Points on a hilly landscape, in no order, each with its height.
From any point a climber steps to the highest of the 2 points nearest to it. It stops when none of these is higher. Distance is the straight distance between rows; heights are no part of it.
q837 height 1.24: [  0  21 -10   9  15 -16 -33  -9 -22 -17   0 -19  44  49  32 -11 -11   5
  -4  19   3  13 -52 -32]
q173 height 2.84: [-28 -37  18   4 -17 -38  -6  25 -19 -15  -7  14   2  -5  -3   9 -53   2
  12 -15  15 -31 -17  51]
q724 height 4.06: [-20 -15  -6   2  14   2   7 -24  -2  -7  -7 -42  -1  -5  27  25  -9 -27
  20 -21  21   2  -2 -20]
q122 height 4.81: [ 10  23  11   2 -29   7 -29 -16  37 -22 -34  -8 -73   6  29  18  45  20
  14  -6 -25  32 -42  -6]
q671 height 1.97: [ 23  16 -31  23 -17  -9  62 -28  -1 -30 -29 -26 -13 -30  39  -6 -12 -31
  -8 -11  -2  -7   2  32]
q23 height 3.92: [-37  -1  20 -18 -25  25 -50 -38   6 -31 -29  15 -21 -12  19 -17  13  23
 -22  -2  16   1 -35   3]
q317 height 1.99: [ -3  -4   1 -30  27 -47 -13 -30  -7  31  -1 -18  -7  -7   2  29 -41  46
  21   7   6  22  89  11]
q283 height 4.84: [ 15 -26 -36  14  17   0  -7 -13  -1 -41  31   1  53  -9  -2 -57  35 -19
  -1  -6 -69  -1 -12  22]
q240 height 4.40: [ 33 -13 -35   4 -14  18  -1 -23  27 -19  33   5  54  -9  -9 -48  68  21
 -16 -13 -52  25  -2  30]
q88 height 3.93: [-23   6  28   2 -11 -15   1   0   7  19  12  50  49  24 -33 -39 -18 -13
  -4  -3   0 -47   3  10]
q463 height 2.09: [ -1  -9  -4 -29  40 -39 -33 -39 -18   9 -29 -17  -7 -14  11  47 -25  32
  -9  27  37  39  39 -10]
q990 height 1.81: [ -5 -19 -54 -14   8 -10 -19  12   6 -10  51 -26   5  -9 -28  11 -38  50
  17  19  22  31  24  44]
q353 height 4.92: [ 26 -12  34 -46  14  13  19 -22  16   4  58 -21  29 -11  -9 -10  -5  -7
 -13  -2 -21   4  -5  -8]
q598 height 2.87: [ -3  19  29  18 -35  33 -34  37  -2  -7 -78  43 -63  25 -27  21  15   9
 -12  30  27  -9 -51 -52]
q508 height 2.31: [ 22 -19 -22 -40 -25   3  76 -13 -18  -6  41   8  11 -17  17 -36 -17 -31
  29   6 -62 -13  28   0]
q601 height 4.57: [ 26 -27  43 -35  30 -15  42 -28  22  17  39 -15   8 -25 -21   0  -4 -41
 -13   7 -10 -15  45  -9]
q810 height 4.13: [ 22  41 -26 -17  -3   2 -22   5 -58  47 -11   9 -20 -31  28  15 -42  -7
  -3  -7  24   4  23  10]
q496 height 1.33: [ 15  15 -42  -7  25 -12  22 -36   6  15   5  11  10 -57  16 -23  40   4
  -9 -57 -16  25  20  32]
q165 height 2.34: [ 28   4  44 -24 -19  16  23  26 -12  48  26  19  -6  -3  12  17  16 -13
   4   5 -10  32  40 -38]
q130 height 1.85: [-41  10  17 -22  -4 -14 -19  43  20  34  -8  13 -28  11  -4 -43  -9  19
 -22 -10 -31  26  16 -18]
q866 height 1.68: [ -1 -24   7  -4   0 -40   1  23  15  30 -23 -25 -20   1  -7 -16  -6  24
  29 -65 -44  66  30  -2]
q915 height 1.53: [ 17   9 -57   8 -28  -6  36  -3  12 -25  19 -25  -1 -14  25 -25  16  17
  17 -43 -20  30 -25  33]
q75 height 5.60: [  3  -8  60   6  -3  -2 -16  -3 -24   2  -9  15 -39  -7  18  31 -50 -12
  26  17   5 -22  39  28]
q717 height 3.88: [  0 -17 -35 -21 -50  -1  30 -36 -10 -11 -13 -23  27 -34 -10 -30 -33 -29
 -28 -16  58  -8   7  -3]
q48 height 3.05: [ -6  11  66 -17  10  27  -4 -22  31  12 -45   6 -25  11   3  33  11  12
 -16   8 -20  15 -22 -44]
q259 height 2.83: [-36  -4 -67  53  21 -21   0  53  -5  17 -10 -12  -2 -15  -3  16   7  -6
  19 -59   9 -14   3  37]
q666 height 2.59: [-14  -6  30 -39  -3  43  27  -3   5 -20  12  10  14  -4   3 -21 -35  34
 -32  51 -56  -2  13  16]
q447 height 3.04: [-38 -31  36  11  -9   6 -37  32  -9 -35 -17  18 -31 -12   8  -9 -33  -2
   8   8 -26  -9 -12  51]
q800 height 3.95: [ 30 -12  49  -5 -34  73 -13  30 -11 -15  -8  -3 -17   1 -11  15  -9  -6
 -17  30   6   8 -40 -17]
q346 height 2.38: [ 45  50  19  17  13  30 -16  37 -21   8 -14  13  -2  32 -13  15   5  -6
 -43  32  36 -12 -60 -34]
q857 height 5.39: [ 36  -7  36 -29   9  71   6 -34  13  -9  52 -30  40   3  -3   1  27 -16
 -35   8 -39 -27 -37 -31]
q702 height 4.24: [-16  -9  -5   7 -31 -13  38   2 -14  38  13  56  65   5 -41 -12 -16 -26
  20 -12  22 -55  33   7]
q540 height 2.01: [  9 -28 -39  14  -7 -35  26  -9  17  -3  15 -78  -4  12   6  27  -1  -1
  46  -7  18  38  56 -14]
q826 height 4.04: [  6  10 -50   1  -8  12   9   3 -46 -33  16   8 -20 -34  55 -15  41 -46
 -16  19  21 -21   2  -9]
q273 height 1.44: [  8   6 -40  -2   7 -10  42 -20  17  -8  -9   1  29 -15  14 -11  39  46
  12 -62 -38  48 -19  25]
q764 height 2.68: [  9  13   1 -16  29 -40  58  -1   5 -15  12 -44   6  28  14   5 -56  15
 -15  19 -21  -1  -7  -8]
q579 height 3.14: [ 57  28   5  10   9 -73 -20   6  -8  16 -37 -20 -34  12   2  34 -34  15
   0  19  18  30  -4  14]
q197 height 3.27: [  6  49 -11   6  -5  15  -9   4  42  13  19  -7 -12   6 -27 -27  -9  11
 -35   6  13 -15 -28  22]
q460 height 2.14: [ 38  39  -4  45  32  35 -28   8   2   4 -26 -27   1  28 -15  14  13 -26
 -26  35  17  24 -26 -41]
q49 height 4.83: [ -9   0 -45  -5  28 -25  -1  36 -46   8   4   4  -6 -23  11  15 -10 -24
 -22  -3  43 -37  17  -4]
q975 height 4.52: [-18  -7 -80 -30  30 -11  18  29 -21  35  66  19  30  -7 -17 -47  21 -13
  25   2 -42  -2  44 -19]
q274 height 1.42: [-20 -26  21  26  -8 -44  -8  20  -4   5 -46  -7 -44 -11   7   3   6 -21
   4   2  13 -13  74  -1]
q516 height 2.13: [-25  -2 -70 -18  12 -36  77   4 -18  -2  32 -36  -2   4  28 -12 -22 -10
  24  -4 -15 -33  53 -21]
q712 height 5.96: [  5  34   4  53  12 -25  11 -28  30 -14 -10   6   3  18   5 -16  40 -23
   9  -8  14 -29  -5  14]
q39 height 5.05: [ 28  10  57  -2 -22  -7 -23  13 -38   2  -9  31 -38   8  -8  23 -35  -1
  -2  38  53 -20  12   7]
q79 height 1.91: [ 25 -21 -36  -1 -19 -25  -6  -3  28 -14  54 -65 -25  -3 -11   4 -17   4
  25  14  31  37  33  21]
q676 height 4.60: [-21 -27 -33 -32 -20  -6  28 -18   3  26  40  45  51 -14 -33 -51   6 -29
  23  -3 -17 -38  28   9]
q45 height 3.26: [  5 -31   9 -13   1  47   2  18 -19   3  58   3  40  -4 -24   7  52 -32
 -13 -15  38 -24 -27 -47]
q466 height 2.44: [ 12 -23  -1 -51   5  19  64 -15   5 -22  43   1  21 -19   3 -34 -13  23
  -3  17 -76   4  34  10]
q971 height 3.02: [ 14  49 -15  18   2  55 -12  -7  40   5  21 -28  -4   6   2 -14  21   0
 -34 -29 -20 -26 -72   9]
q776 height 4.31: [-12 -15  25 -18  26 -18  32 -37  27  10  34 -45 -16  -6   7  23   0 -27
  15 -19  13 -20  44 -21]
q812 height 5.22: [ 13  13   1  51   9   0 -46 -25  -2  11 -49 -36 -22   9 -10  48 -13 -35
  47 -30  45  12 -22 -10]
q709 height 3.03: [ 28  33   0  12 -19  22  10  -2  40  -1  34  15  19  15 -22 -36   8  28
 -20  36 -24  -2   1  27]
q218 height 0.50: [-15  25   3   7 -46  14 -30  32  39  13  -9 -18 -55  24  -4  -3 -16  19
  33 -25 -24  28 -45   8]
q595 height 0.59: [-24  12 -31  18 -31  48 -33  -4  50   2  -7 -19 -16  14  -4   9  21  39
  43 -38 -27  40 -45  11]
q822 height 4.22: [  0   2 -31 -36  30   5   4  22 -29  51  68  35  20 -16  -7   8  21   1
  10  17 -10   4  58 -19]
q46 height 5.17: [-24  -4  41  16 -24  33  11  12  -3   4 -52  21 -35  -9  -2  26 -38  -1
   2  19   7 -14  14  10]
q66 height 5.66: [  5  29  25  50  -3   0 -32   6   8  23 -29  -8 -42  19 -16  18 -28 -31
  33 -12  21 -12  -4   5]
q806 height 3.01: [ 38   6  22   5  27 -29  19  13 -32  -5  23  10  12   4   1  18 -42 -16
  -5  36   1 -32   4  30]
q832 height 3.40: [ 35  24  18 -12  10 -55   0 -22 -35  -8 -27 -16 -20  15  57  27 -26  -5
  -4  28  12  16   9 -13]
q158 height 3.85: [-46  18 -22   2  24   2   7 -27  25 -10 -54 -38 -35  -6  23  23 -10  -2
  -7  -9  13   1  -5 -16]
q921 height 3.48: [ -3  -7 -11 -14 -69  34  20 -54 -10 -19  -8  -1  42  -7   4 -38   8 -27
 -12 -23  45  -5  -8 -27]
q929 height 3.53: [-15 -16  19   5 -25 -19 -15  17 -19  22 -20  34  64  19 -41 -30 -33 -16
 -21   2  30   2   8 -16]
q722 height 4.80: [ -8  -9  25   7  63   2 -17   8  10  11 -13   4 -22 -15 -23   7 -37  31
  11  21 -46  25  56  36]
q192 height 1.26: [ 21  34   5  16 -10 -34 -20  33  29  32 -39  14 -53  21  -9  24  37   8
   3 -11  -3  27 -30 -19]
q256 height 2.52: [-25  -5 -30  22 -31 -10  16   8  21  13  12  14   8  -4 -16 -28  31 -18
  -4 -16  34 -16  39  -4]
q750 height 3.06: [-35 -28  12 -30 -25  25   5 -42  -6 -16  10  15  58  11  -1 -37  16 -13
 -22  13  30 -21   7 -50]
q86 height 2.76: [-22 -12  42  35 -39 -28 -11   4 -13   5 -37  28   9  12 -11   5 -30 -16
  21 -31  33 -31  -7  25]
q557 height 1.50: [  1  22 -16  27  13 -12  17 -21 -11 -31 -38 -27   5  34  37  48   0  -7
   7  24  46  -7 -42 -26]
q333 height 4.87: [-18  12  -9  27  37  24 -26 -48   9  -6 -43 -31 -10  -1 -10  51  13  -9
  13 -37  61  -1 -44 -27]
q634 height 2.78: [-21 -10  11 -15  21  11  22 -30 -16  -4   7   4  36   5  13 -28  21 -40
 -26  30   5 -24  40 -56]
q145 height 4.70: [ 13 -28  26  -2  -4  11 -32  18 -13 -37   1   3  18  11  21   9  40  12
 -28  29 -18  30 -37 -21]
q760 height 2.12: [ 27  -2 -50  24  32 -24  39  -8  -2 -29  -7 -25  12 -30  -1   1   5 -22
 -22   4   3   3  12  30]
q881 height 2.95: [ 33  23   7   4   5 -39  -9 -10  22  -5  -5 -27 -26  21  11  38  -7  27
  22   2   4  30 -42  12]
q694 height 1.39: [ 16  37  10  13   9  -8 -11 -37  -6 -24 -42  -8  31  48  13  18   1  12
 -23  29  34   2 -63 -43]
q983 height 3.39: [ 13   9  35  -8  13 -11  23 -12  52  30 -32   2 -29  -8 -18  30   4  50
  15 -33 -37  42  -7  13]
q471 height 3.09: [  0  -9  53  10 -39 -16  -4   1 -47   7 -39  42  21  23 -24 -26 -24 -26
 -10 -10  56 -37  -1 -18]
q462 height 2.26: [ 12   1 -25   5   6 -46  16 -31  20 -30 -14  -6  11 -22 -18 -13 -13  15
 -28   6  23  -2  -2  55]
q277 height 6.12: [ -1  10  23  43   6   1   8  23   1   8 -26 -19 -16  36   8  38 -27  -9
  42   0 -19   2 -17  -9]
q476 height 1.64: [  8 -15 -41  -1 -32   1  42  21   9 -17  21 -11 -16 -33  -4   8 -19  24
  14 -20   5   7  -3  56]
q986 height 6.48: [ -4  36 -26  26  -8 -42  33 -38   2   8  18  21  28  17  26 -19  25 -27
  36 -22   6 -37  18  10]
q164 height 2.61: [ -2  30  17  23 -20  18  12  65 -12   7 -36  18 -35  26  -1  29  12 -11
 -21  10  41 -26 -53 -36]
q272 height 1.84: [ 11 -24 -29   1  13 -86   8  18   1  19  56 -30   2  25 -11  -6 -17   6
  55 -39   2 -17  50  10]
q602 height 5.24: [  6 -13  17  28 -52   4  -4 -10  45 -43 -33 -33 -42  21  13   6  41   2
   2  30  -9  32 -13 -23]
q914 height 3.34: [-35 -23   3  -1  -3  41 -28  18 -11 -45   0  30 -17 -29   4   8  -7  20
 -20  19  11 -23 -31  54]
q841 height 2.60: [ 42  18  -8 -19  42  -5  29 -15  10 -17  19 -64   7  28  15 -13 -38  25
 -10  19 -57  32 -24 -10]
q708 height 4.51: [ 11   9  -8 -13  -7  13  10  25 -23  30  -9  -9 -21 -47  -4   3 -56 -15
 -20 -17   4  -4  22  28]
q263 height 3.63: [-38  40 -24  23   4  13  15 -18  -1  -5 -59   4 -23   9  37  -4  11  -3
 -17  35  13  -2  30 -33]
q756 height 1.40: [ 23  23 -25  -2   0 -44   3  63   0  20 -32  -7 -49  -4   2   7  -4  22
 -18 -12 -21  41 -21   2]
q762 height 4.53: [-14   3   6 -19  19   7   7  44  20  -9   6 -24 -50  -6  -3  -3 -41  18
 -28  22 -17  -6 -17  18]
q161 height 0.26: [-31 -24  26 -13   4  21 -45 -26  -3   7 -16  12  32  11   5  62   7  44
  40 -12   9  51 -24 -24]
q85 height 3.29: [ 20   2   1  -4  10 -15  24  16 -54  -4  29  34   1   0  18   0 -14 -59
   4  48  -2 -73  20  -8]
q166 height 2.43: [ 12 -15  54  31   1  -1 -46  -9 -46  20 -60   9  -6  20 -13  61 -10 -14
  38   3  47  18  20 -43]
q391 height 1.77: [  4 -22 -16   5 -14 -78  -8  27 -12  31  -9 -24  -4  12   1   3 -17  23
  52 -60 -14  25  46  13]
q452 height 2.70: [  4  11  -6   3 -34  45 -20 -51  28 -31  53   7  32  13 -25 -50   7  -3
   5  29   7 -51  -6  32]
q231 height 2.69: [-26 -29 -13  38  32 -11  -7  38  36 -45   8 -11 -21  -4 -21  13  15  10
  -4  11   6  -9 -18  43]
q920 height 2.85: [-14 -39 -23  30  48  -8  22  35  -1 -27  38 -18  15  -8 -14  19   0 -28
  15   1 -11 -29   1  27]
q608 height 0.67: [-30  23  -8   0 -17  51 -33 -12  37   6 -33  -3  -1  14   6  16  55  31
 -10 -22 -20  28 -52 -34]
q117 height 3.30: [-43 -26  39  16 -27  40 -38  22 -25   1 -45  26  -1  22 -46  11 -21  16
   7  29  62  -3  13 -26]
q142 height 2.08: [-11  -6  43 -28 -31  -5  -8  37   8  36  17  31   8  23  10 -25  34   6
 -16   0 -14  31  12 -47]
q603 height 2.55: [-16 -41   6 -28  10 -27  21  15 -29  -5   2  27  51 -11  -1 -18   4 -17
 -32  33 -15  -4  34 -24]
q37 height 3.38: [-16   6  -5   3 -14  18 -13   0   6  -6 -37 -12 -14   5  -1  -6   6  10
 -29  37  39  19   7 -25]
q737 height 2.46: [ 22  25 -17  -9  12  46 -36 -55  -5  -5  39   6  41  -4 -27 -37   0  -6
 -14  26  31 -14   8   4]
q490 height 4.26: [ 16  -9  35 -36  41 -33  40   1  -5  10   4  -1 -23 -33  10   5 -22  -3
 -37  22 -27 -16  57   5]
q34 height 2.99: [-51   5 -55   5  10 -16 -12  38 -44  32 -10  13   5 -20  31  11  -3   7
  30 -67  -5   4  -4  14]
q2 height 2.63: [ 33 -12  25  -5 -31  26   2   5 -34   3  24  32  24 -11  15  -6  25 -31
   8  24  -4   8   9 -16]
q222 height 1.80: [ 24  25 -20   0 -12  23  34  -9   3 -23 -15 -23   1  -8  22 -14 -19  -4
 -34   6 -22   3 -44  20]
q17 height 4.82: [ -2  22  -5  11   4  -3  15  37   7  22 -43 -11 -49 -13 -18  26 -65   6
  -6   7  -2 -10  10  22]
q541 height 3.58: [ -8 -19  60  -4 -19  71 -12  24 -14  11   7  19   5  13 -34  32 -21  10
   5  26  42  -5  -1 -23]
q370 height 4.62: [-13  23 -25   3   4  13   1 -43  27  27 -65 -16   0 -10 -26  55 -13  10
  -6 -33  54  16 -32 -16]
q833 height 2.24: [ 13 -19  32 -14  10 -18 -42 -16 -24  12 -49 -28 -18   1  10  59 -42  -1
  15  15  25  43   4 -34]
q752 height 2.65: [  1 -30  46  38  26   1 -20   1 -39 -20 -49  -4 -30   5 -12  38   7 -33
   6  23  60 -22  18 -32]
q108 height 1.10: [-17 -16 -19  -3   5  -8 -30   3   0 -20  25 -26  56  37  13 -22   7  16
  -3  -8 -38  27 -51 -13]
q313 height 4.48: [  3   4 -36 -16   5 -21  13  21 -36  -6  26  -5 -49 -33  52  29  21 -16
 -10  -5  31 -24  11   4]
q342 height 3.75: [ 16  14  33 -27  32 -33 -25  -3 -14 -15 -34   1 -21   9  33  -9 -22  17
 -41  45 -23  25  -7  -9]
q254 height 2.77: [ 50  17   4  -3  18  -2   1 -33  20 -34  18 -49 -27  13  35   5  14  12
   8  13 -30  32 -32   2]
q417 height 3.46: [  9  42 -15  15 -14  21  -7  30 -24  27 -11   7 -37  -1  21   7 -44  12
  45 -13 -29  23  12  31]
q246 height 1.05: [ 30  14 -14   1  12   3  21 -18 -23  29   8  22 -19 -50   7  -9  17 -54
  -1 -10  -4 -30  61  18]
q112 height 5.27: [  4 -18  33  -5  27  37 -39   7   6 -26  14  -6   8  12  -9  -7  24  -2
 -58  42  -4 -14 -31 -19]
q78 height 1.19: [ 29  16 -35 -13   6  16  16 -21  11  29  40  17  -1 -55 -20 -28  28 -25
 -13 -21  10 -10  24  29]
q64 height 3.12: [ -4   5  18 -39 -54   2 -28 -12   9   7   2  25   3   2   7  -6  -2  45
  -5  13  16  49  -2   2]
q268 height 2.54: [  3 -14  -8  28  47 -19  -4  14  32 -19 -22 -13   1  -4 -24   1   3  27
   0 -22 -35  24 -26  44]
q631 height 4.15: [  0 -11  27 -32  31 -11  10  21 -18 -24  -6  -1 -35 -23  34 -21 -18  -4
 -39  26 -47   3   6   7]
q936 height 3.08: [ -4  15 -26   5  18  -2 -16  17 -22  -9  -9  24  19  -5   6 -14  13   9
 -36  40   6  15   4   0]
q233 height 3.73: [  7  49  12 -13  -8  -4 -18   2 -24  31 -23  36 -21  -6  25 -10 -46  20
  -2  -2 -15  12  -7  29]
q119 height 5.48: [-35  -7   0  -7   2 -14  28 -42   8 -20  -5  48  34 -15  24 -24  52  18
  -7   8 -24  -6  41  14]
q656 height 4.86: [-11  13 -55   5  14 -28  16  48  -8  27  40  19  31  18 -21 -63  -4 -32
   6   0 -36 -30  10  -6]
q817 height 2.39: [ -9 -11 -25 -13  21  18   1 -39  15  -9  35 -14  49 -19 -20 -35  30 -43
 -27 -32   3 -31 -29 -12]
q489 height 5.14: [  8 -14  23   9  51  14 -34  -1 -13  13  12   0 -13 -24 -17  30 -25 -10
  17  21   4  -4  39  25]
q520 height 3.37: [-12 -12   8 -31 -29  -7   2 -16  23  14   9  22  25   2   0  -1 -12  66
  30 -33 -23  49   4  25]
q913 height 0.42: [-43  13 -12   6 -43  15 -31  42   2  11 -17  11 -32  20  10  22 -26  24
  31  -2  16  19 -27  -7]
q931 height 2.81: [ 10  14  22  28  32  22   0  13  40  -4   2 -21 -10  -5 -22  10  21 -24
 -23 -40   0 -25 -67  18]
q279 height 2.07: [  5 -10 -60   6  28 -38  59 -18  13   0  46 -50   7   6   1  -3   5  -4
  42   2 -12  -4  78 -15]
q542 height 0.98: [-29   1  -6  -8  31  18 -35  22  16 -17  26 -29   9  21  25 -17  16  20
 -26 -19 -65   5 -62 -15]
q453 height 2.92: [-12 -12  50   0 -36  47  -3   2  37 -20 -39  11  -6  25  -6  26  17  35
 -19  35 -37  21 -33 -21]
q446 height 2.88: [  0 -28  48  22   6  19 -45   2 -24 -35 -62  21 -38  -3 -26  46  16   3
  -3  21  53 -10 -37 -11]
q100 height 2.00: [ -7  15   8   8 -32  41 -17 -12 -31  25  23   1   7  38 -12  27  16  -2
  36  -1  91  -2  16 -58]
q830 height 4.58: [ 21 -16  36  17 -17  11 -25  11  12 -28   6  23  -3  -6  19  -6  54  10
   4   2 -38  22 -22  25]
q252 height 2.82: [ -9  -1  -2  -7  -5 -56  22   3  -8 -11   6  -8  11  25   3  -6 -37  -4
 -12  26  25 -23   2   0]
q397 height 3.31: [  1 -41 -45  -2 -13 -19  20   2 -22 -26  48   0   1 -15  14 -16  35 -65
  40   7  -1 -52   3   4]
q194 height 2.79: [ 15 -10  -7 -24  26 -44   2  14 -20  16  -1  27  24 -17   7 -11   7  23
 -27   7 -14  36  32   4]
q249 height 5.13: [  8   6  33  19 -38  14 -20  18  23  16  -7  40 -30 -10  -8  -8  40   5
   8   2   4  23  21  17]
q515 height 2.20: [  6  -9 -49 -40  -1 -35  81  13 -38  -7  29   7   0   3  27 -27 -35   5
  20  22 -51 -23  60  -4]
q16 height 3.28: [  8  17 -18   5 -12 -13   8   4 -26  21  38 -11 -20  -1  23  10 -45   2
  62 -32 -18 -12  29  40]
q795 height 4.37: [ -9   7  32 -12 -39  19 -38 -15  23 -33 -33  -2 -53 -11  34 -28  23  10
 -22 -19 -40   3 -49  16]
q785 height 2.40: [-13 -22 -13  -3  31 -58   8 -18  26  -9  -2 -21   6 -26  -9  -7 -13   7
  -6 -59  -6  -3 -14  36]
q895 height 2.80: [ -8 -31   9   3 -28   9  -2   8  -5 -11  10  27   3 -13 -28 -54  21 -52
 -18   5  21 -41  27  -7]
q350 height 3.64: [  1  -6  13 -10  -3  57 -26 -25  -6  13  38  12  29 -16   0   9  50 -13
  16 -36  29   4  -9 -24]
q327 height 4.02: [ 28 -23 -16  21 -13 -19  15 -39  16   2  10  18  75 -19 -27 -37  44 -17
   8 -24 -17  17  15  20]
q869 height 2.75: [-38   2  40 -16 -29  50  -4  -8  32 -13 -14  31   7  13  -1 -13   4  55
 -33  32 -47  -6   6   5]
q793 height 3.24: [-12  20  53 -19  29 -10   2  -5  54  10 -37  -6 -49  16  -1  11  14  40
 -17 -15 -62  18 -39 -20]
q511 height 3.54: [  9   1  35  -6  17 -22  33 -30  24  13  -1  20  27   5 -10   1 -11  32
  24 -28 -38  19   7  32]
q628 height 3.15: [-33  20 -39   4  -9 -10 -14   0 -29  40  29  13   8   3  22 -20 -23 -15
  70 -66 -17  -8  20  16]
q680 height 3.94: [-13 -10 -10 -25   5  26  -2 -20  10  26  54  33  31 -17 -12  13  35  17
  15  -3  28  -2  38  -8]
q499 height 3.00: [ -2 -33   1   9   5  28  13  42   9 -12  50   0  26  -8 -17  13  32 -21
 -11   7   3 -16 -19  -2]
q68 height 1.55: [  0 -10  12  11 -15 -34  17   7  19   9 -52 -27 -30  -7   7  -9  -6  -4
  -2  -8 -14  41  30  -9]
q838 height 0.76: [ -9 -11  -3  -4  11  38 -43 -22  55  -5   8 -33  14  21   8   4  81  49
 -29 -24 -57  26 -46 -29]
q467 height 1.90: [ 10 -28 -30 -30  67 -56  23  18   0  13  66 -27  -3  17 -27  -3 -35  42
  48 -16 -35  -7  65  16]
q660 height 5.02: [-12   1 -31 -19   1   1  26 -44   2  -3  30  62  44 -31 -11 -40  42  -9
 -14  14   0 -46  17  22]
q695 height 0.33: [-19   3  13  -2 -25  26 -53  15   4  11 -18  26   2  36   3  45   5  48
  36   8 -14  48 -51 -15]
q690 height 3.07: [-30  -7  36  12  -9  37 -40   1  -9 -12 -84  39 -46  15 -44  39  -4  18
  -2  46  51   0  -7 -40]
q620 height 5.38: [  4   6 -21  40  37 -14  -9 -19   3 -31  10   3  13  -5   8 -41  33 -28
  15   1 -33 -16   8  41]
q107 height 0.86: [ -2 -13  -5 -16  23  51 -38 -10  33 -24  47 -49  24  24   7  -5  51  25
 -63  -7 -45 -22 -62 -25]
q427 height 1.54: [-14  10 -21  31 -13 -39 -26  78   6  39 -49   7 -18  11 -26   0 -12   6
 -16 -16   9  21  -1  -1]
q57 height 3.61: [  2  -8 -39 -15  -5  -6  20 -19 -66 -19  24  14   9 -20  39  -7  -4 -63
  23  15  19 -53   9  -8]
q84 height 2.98: [ 31  -6 -18  -7 -15  -8 -13 -16 -26  -2  56  26  28  -7  -2 -25  38 -46
  24   0  11 -21  -3   7]
q405 height 2.90: [ -3  33 -29  17 -30  29  19 -30  26 -29  33  -2   4  13  10 -38  -9  21
  18  39 -15 -19  20  41]
q71 height 4.46: [ 33  12  50 -12 -30  15 -42   9 -17  -9 -11   2 -43  20   3   7 -22  -3
 -12  44  31  19 -28 -20]
q316 height 4.30: [  8   0 -18  -3 -18  30   7 -30  11  18 -32 -30  32 -29 -30   3 -12 -15
 -26 -31  51  27 -12 -16]
q473 height 3.57: [  9  26  24   1 -15   7   3  22  17  32  26  24   9   1 -32 -35  -6 -24
 -26 -21  16 -36 -21  10]
q306 height 3.59: [-22  -1  -7 -16 -11  -4 -12  10   5 -22 -10  29 -18 -20  23  18  18  38
 -19  -4  10   6 -38  33]
q211 height 5.26: [-20  -9 -49  -7  31 -37  16  58 -39  17  29  17  36   8  -4 -17 -17 -39
 -18  10  -1 -39   4 -25]
q771 height 3.21: [  2  -3  24   3   2   2  -6   1  -8  10  14  13   1  -1 -29 -30   9 -51
 -17 -35  56 -59 -14 -20]
q255 height 3.74: [ 10 -21   3  15  26  -6  14 -20   6  15  11  29  48 -31 -29   7   7  -1
  15 -28 -10  -5  17  54]
q136 height 5.93: [ 17 -17  39  -8   8  91 -19 -24   3 -23  29 -12  36  -1 -37   4  19  -4
 -39  16  11 -33 -40 -14]
q276 height 5.67: [ 11 -11  21  31 -31  -5   8  28  30 -15 -39 -33 -11  39  -4  17   6  11
  33  23 -33  52 -18 -18]
q861 height 1.94: [-15 -20 -13 -24  42 -42  31   3  -8  17   1 -30  -3   6  -5  14 -57  57
  35 -21 -31  11  75   9]
q704 height 2.62: [ -9  -4  12  -6  47  42 -11   7  22  -6  29 -13   5 -23 -24 -21  16 -35
 -52 -28   2 -50 -50   2]
q171 height 1.63: [ 13  12   1  13 -22  15  21  -7 -29 -35 -47 -19  -8   3  37  22 -26 -19
 -16   7  18  -5 -57 -10]
q288 height 2.22: [ 33   3  26  15 -20   2 -19 -14 -59  25 -23  -6  22  25  -9  40  -6 -22
  30 -10  81   9   9 -57]
q309 height 1.73: [-23  -5 -35  -2 -19  41  15   6  18   1   3  -9  -5 -23 -21  19 -40  47
  22   8   8  24  23  47]
q682 height 5.92: [ -4  14  18 -13 -15 -23  41 -39  16   2  32  40  14   9  32 -19  61  -4
  10  -1  -7 -26  29 -11]
q180 height 1.69: [-41   9 -13  23  16 -24  -9  70 -11  28 -13  28 -10  13   1 -16   0   4
  -7  -5 -25   8  26  -5]

Where does a climber stop that starts at each point below?
q107: q211
q756: q57
q173: q277
q462: q211
q86: q986
q634: q277
q254: q136
q603: q136

Call two points neighbours if one is among the 2 nearest of the other. Go from one point of each pair to the other, from neighbour to neighbour, staying as high as possible. Name the lowest point that can't be avoided.
q75 and q986: q64
q75 and q249: q631
q249 and q136: q830
